Points on a hilly landscape, in no order, each with its height.
A ball rolls from a point to the lowest of its 4 nearest points, and stops where none of them is lower. Distance is the straight distance between rows; heights are no part of it.
Z326: [152  96 156 152  92 165 126 121 159 106 162 123 137 156 106 125 145 113
 160 134 113  99 139]  (h 4.47)
Z997: [105 116  87 103 158  98 121 191 144 148 167 158 104 151 128 183 160 103
 144  65 152  98 215]  (h 1.45)
Z536: [ 95 161 143 146 114 142 163  71 114 138 117  74 164 110 178 103  85 161
 111 155 129 150  71]  (h 4.50)
Z214: [160 124 110 118 112 113  92 162 127 135 148 155 101 140 140 156 173  62
 143  82 129  81 180]  (h 0.87)
Z798: [169 132 131 155  97 142 100 146  79 147 170 145 108 163 135  86  66 114
 117  96 136 156  78]  (h 1.88)
Z627: [ 90 110 104 140 114 171 175 159 229 192 128 111 146 149 123 175 135 102
 169 125 115  65 209]  (h 3.67)
Z937: [175 115 142 140  96 180  74 166  83 123 200 148  79 165 135 107 133 100
 130  85 121 117 143]  (h 1.05)
Z120: [145 117 117 149 112 107 118  71  88  48 131 104 100 131 141 124 142 133
 112 105 151 124  87]  (h 1.93)
Z68: [ 86 103  78 124 135  90  96 118  76  82 119 168  96 145 143 127 153 142
  99  97 134 153  99]  (h 1.81)
Z73: [111 125 109 133 126 130 138  14 110  77  94  47 151 115 146 144 103 140
 142 159 124 149  68]  (h 2.35)
Z888: [151 173  91 119 129  71  78 165 114 129  70 148 120 109 111 142 143 103
  71 118  86 144 155]  (h 0.50)
Z75: [159 163 128 116 160  84 137 141 150  83  57 146 160  80 117 124 113 154
  95 178 107 165 110]  (h 3.68)
Z5: [164 133 120 129 113 120 119 135 105 128 136 134 122 111 125 128 106 135
  83 119 122 153  76]  (h 2.15)
Z592: [104 105 162 146 107 197  94 149  69 141 191 166 107 190 128 118 154 108
 154  85 171 101 129]  (h 1.51)
Z489: [139 123 108 144 130 106 138  81 116  48  89 103  95 103 128 138 123 116
 115 148 114 133  80]  (h 1.72)
Z296: [106 132 177 133 153 175 131 138 141 195 169 118 159 135 126  98  76 126
 169 146 149 167 145]  (h 3.02)
Z680: [140 152 122 136 148  84 113  94 156  72  47 124 117  69 107 137 136 134
  83 169  96 144  99]  (h 2.59)
Z617: [128 134 168 124 111 180 114 187 126 195 171 151 131 161 128 128 105 100
 164  97 155 152 156]  (h 3.92)
Z959: [138 138 140 140 121 143 139  89 164 117 104 115 170  86 124 140  91 124
 107 188 121 132  99]  (h 4.40)
Z188: [ 89 108 100 136 147 140 195 163 189 151 128 118 141 160 121 161 144 116
 140  95 154  78 188]  (h 2.47)
Z335: [131  97 108 124 132 147 108 113 123  52 129 124 111 155 149 135 196 109
 116 110 120 106 152]  (h 4.19)
Z999: [158 138 117 137  99 150 119 101  82  53 140 132  92 137 145 115 133 117
  88  92 132 164  48]  (h 2.66)
Z387: [138 138 117  76 148 111  83 167  87 109 106 161 133 100 131 106 140 108
 100 147 108 171 129]  (h 1.82)
Z455: [ 76 124 128 126 130 124 128  67 163 161  97  93 175 102 132 132  97 174
 124 171 125 138 105]  (h 4.09)
Z436: [123 125 134 131 124 141 152  96 156 118 125 119 152 130 125 113 132 122
 139 131 111 111 116]  (h 3.66)
Z148: [208 111 146 151 107 143 107 132  67  92 162 155  81 149 131 114 123  93
 105 107 147 131  91]  (h 1.25)
Z444: [ 82 151 189 156 114 216 157 136 115 221 183 117 153 161 129 152 145 138
 200 114 154 170 154]  (h 4.00)
Z260: [ 99 146 155 148 118 171 132 100 105 123 169 127 133 147 138 112 147 130
 156  90 142 141 132]  (h 2.94)
Z771: [172 129 120  99 129 120  88 173 112 115 159 168  89 141 127 135 138 100
 155  64 139 123 161]  (h 0.43)
Z636: [148 129 165 157  94 185 128  82 165 131 153  83 157 153 127  96 109 119
 156 152 118 122 114]  (h 0.73)
Z724: [124 133 143 124 135 110 137 130 145 165 126 139 153 121 128  67  98 161
 109 155 131 118 128]  (h 1.86)
Z839: [124 133 116 132 171 110 145 137 169 160  88 134 177 101 112 142 111 152
 147 183  93 130 141]  (h 4.32)
Z980: [145 119 155 149 129 102 122 106 168 111  83 134 123 101 102 105 154 119
  69 132 132 127 154]  (h 4.54)
Z669: [191 109 144 155  81 109 115  95 115  66 149 140  87 126 122 130 113 109
  95 119 112 131  92]  (h 1.91)
Z382: [127 143 123 114 151  88 142 174 171 200  85 119 148  79 124 149  78 121
 143 133 103 131 165]  (h 6.46)
Z261: [119 137 118 140 132  96 139  96 157 109  60 117 146  93  91 119 143 152
 124 161 101 125 135]  (h 3.46)
Z574: [154 134 145  88 135  86 127 199 160 170 122 148 130 112 109 144 106 154
 123 120 123 124 164]  (h 5.10)
Z993: [146 211  73 101 157  71  79 154  89  56  24 154 112  67 112 136 148 149
 100 147  93 153  75]  (h 3.47)
Z954: [142 127 140 157 135 105 143 134 192 153  98 118 147  84  97  89  99 159
  92 170 107 123 167]  (h 3.16)
Z246: [128 163 175 154  87 161 176  57 135 112 129  64 163 124 172 120  41 166
 137 183 105 151  96]  (h 4.74)
Z485: [ 94 120 108  94 182  82 130 102  99  91  50 160 124 117 126  94 163 166
  91 158 115 154 107]  (h 2.32)
Z130: [120 129 128 130 125 104 124 157 139 102 121 143 113 123  98 148 130 106
 115 117  99 101 184]  (h 3.18)
Z190: [133 117  98 105 127 138  80 129  87 103 160 141  90 158 140 110 144 133
 109 117 133 162 109]  (h 1.46)
Z663: [ 74 137 126 101 165  92 157 191 150 191 121 124 169 120 125 155 104 182
 130 125 151 131 155]  (h 2.93)
Z551: [173 166 163 151 104 142 141 111 131 135 135 118 147  84 128 108  75 138
 108 161 131 176  61]  (h 3.65)
Z606: [123 121  93 115 135 117 126 155 121 100 172 142  84 187 132 188 228 129
 107  80 117  73 188]  (h 2.36)
Z902: [162 155 122 111 134  83  86 143  82  81  81 160  81 102 126 157 175 104
  78  94  95 134 139]  (h 2.72)
Z384: [107 142 136  91 131  92 130 116 118 127 118 136 157 123 139 104 117 170
 114 169 124 161  80]  (h 0.61)
Z601: [147 165 169 122 122 161 131 119  79 186 184 134 134 103 154  78  73 145
 132 144 133 173  90]  (h 3.93)
Z582: [149 100 157 154  81 141 146 135 193 176 121 126 132 142 121 112 118  90
 143 158 117  97 176]  (h 6.73)
Z356: [ 91 123 117 118 138 167 115 130  89 159 194 144 127 161 140 107 121 122
 175  96 153 136 139]  (h 1.94)
Z372: [162 106 150 152  71 135 123 120 114  94 156 132  81 171 116 114 150 102
 118  87 124 110 157]  (h 1.73)
Z619: [104 129 134 119 143 168 174 106 120 171 165 122 172 152 165 123  99 151
 157 129 169 153 145]  (h 2.31)
Z219: [ 98 160 172 143 130 159 158  85  82 189 132 105 155 114 158  94  67 191
 149 157 130 144  62]  (h 4.28)
Z868: [110 114 122 122 129 134 161 213 163 201 158 135 122 119 108 150 121 107
 153  91 145 106 185]  (h 0.42)
Z426: [109  96 148 176 121 215 146  98 170 183 161  87 163 158 146 144 130 140
 187 170 154 104 162]  (h 0.91)
Z872: [ 77 107 100  96 153  84 116 134 129  99 112 139 130 123 127 121 142 137
 130 113 116 135 141]  (h 2.12)
Z815: [102 110  74  88 141  98 130 157 141 139 132 150 133 134 124 158 199 140
 138  95 144 106 150]  (h 2.09)
Z358: [144 120 131 155 122 156 123 161 132 167 173 165 109 173 129 126 141 122
 132 101 152  92 166]  (h 2.86)
Z624: [118  80 127 133 125 146 149 136 180 129 159 108 106 177  97 168 160 102
 130 106 132  83 170]  (h 4.52)
Z655: [129 120 113 127 147 121  91 121  97 113 118 158 134  96 118 114  97 125
  92 151 116 175  55]  (h 1.12)
Z957: [125  96 157 136 113 176 110  91  70  86 181 124 129 168 153 114 170 118
 161  83 140 121  89]  (h 4.20)
Z751: [112 118 141 145 159 156 177  74 181 177 144  85 153 113 127 109 112 135
 149 165 132 112 144]  (h 4.10)
Z501: [113 162 135 123 103 145 107  89  50 135 132  91 157 122 170  92  77 148
 136 151 146 172  38]  (h 4.31)
Z961: [ 71 123 108 115 142  87 145  72 132  83  45  80 151  83 111 142 137 143
 113 156 117 111  98]  (h 4.12)
Z837: [ 93 126 145 123 123 114 164 161 164 194 143 105 117 122 116 138 126 127
 135 128 149 118 142]  (h 2.08)
Z932: [ 83 117  95 109 154 147 161 152 111 177 162 118 133 146 137 134 125 138
 136 117 151 130 147]  (h 2.13)
Z946: [134 112 142 109 132 194 122 118 103 123 169 149 101 188 138 143 147  94
 166 126 130  73 145]  (h 2.95)
Z454: [ 97 124  91 141 144 156 177 168 154 170 190 127 119 166 137 157 164 110
 150  84 171 106 160]  (h 1.90)
Z804: [170 112 135 152  88 168 101 103  86  84 152 128  86 174 156 146 154  86
 146 118 134 116 123]  (h 2.85)
Z453: [ 81 145 103  56 169 103 167 143 138 129  81 120 178  90 128  81 109 173
 113 166  98 142  82]  (h 0.96)
Z816: [174 110 145 131 141 134  95 195 124 155 168 150 113 130 116  81 105 102
 123 113 148 126 148]  (h 1.32)
Z48: [121 108 106 134 123 102 102 154  85 118 158 145  92 151 137 137 183  94
 128  92 137 120 140]  (h 0.98)
Z792: [118  95 109 117 142 136 140 122 180 131  87 123 160 125 116 138 161 146
 116 151 113  93 168]  (h 4.21)
Z51: [140 144 108  78 154  61 113 144  99  93  96 157 135 117 123 143 150 142
  99 111 114 152 147]  (h 2.46)
Z442: [179 127 116 147 122 100 113  99  84  43  87 119  62  75 136 109  89 132
  82 139 153 199  46]  (h 3.00)
Z921: [ 88 101 118 123 166 113 134 107 146 123 132 131 127 150 142 133 145 134
 142 137 139 101 146]  (h 2.76)
Z850: [ 98 122 119 144 135 115 166 110 178 165  92 111 170 117 128 125 111 165
 154 154 103 114 119]  (h 3.76)
Z134: [158 156 131 139 128 109 127 194 140 188 127 149 136 132 123 112  89 134
 153 131 163 151 148]  (h 3.96)
Z553: [121 133 120  96 145 108 128 182 202 196  91 141 169  94  92 138  99 136
 132 125 108 132 187]  (h 7.54)
Z565: [128 132 127 115 124 111 149 187 184 191 135 138 116 109 129 181 149  85
 150  95 153  74 200]  (h 0.90)
Z429: [135 123  87 133 138 112 124  54  61  59 109  87 107 110 126 125 129 119
 123 136 135 166  54]  (h 0.97)
Z537: [128 141 174 165  82 211 147 149 169 193 169 114 127 138 131 142  99 123
 172 143 153 101 143]  (h 4.85)
Z201: [118 129 161 146 116 131 156  56 187 120 107  69 165 111 121 118  84 151
 142 172 113 103 104]  (h 4.38)
Z127: [140 111 106 132 114  85 103 108 130  63  80 138  95 121  98 178 201 124
 118 135 106  85 140]  (h 4.17)
Z284: [128 135 144 148  90 166 139  74 103  65 160  87 125 162 151 124  92 137
 154 125 117 134  78]  (h 4.25)
Z205: [158 163 128 135 119  68  93 155 138  68  66 144  86  82  96 139 167 101
 115 145 109 117 143]  (h 3.35)
Z524: [130 105 129 134 121  99 111  98 104  86 121 134 110 161 120 133 182 140
 128 112 124 103 123]  (h 2.23)
Z403: [175 113 155 131 126 153 100 153  68 107 197 156  88 166 140 124 171  87
 126  69 138 129 121]  (h 0.84)
Z755: [182 142 111 122 135  94 106 116  69  63  69 144  99 106 112 142 127 123
  82 152 114 154 100]  (h 2.45)
Z136: [ 84 132 120 104 160 110 148 136 180 165 105 121 186  99 116 142 122 162
 121 168 119 113 144]  (h 3.33)
Z308: [129 144 114  83 154  96 123 182 129 157 120 160 150  95 138 126 110 133
 132 131 122 151 143]  (h 3.15)

Where does a ball stop that starts at each point below?
Z959 | Z384
Z792 | Z771
Z536 | Z868
Z839 | Z868

Call two points neighbours if one is among the 4 nearest of the other. Go from one point of each pair to the other, from neighbour to neighbour, staying as low as possible. Name the highest point that can't be avoided.
Z868 and Z384 | Z5
Z384 and Z636 | Z619
Z771 and Z429 | Z120
Z888 and Z384 | Z387
Z771 and Z868 | Z997
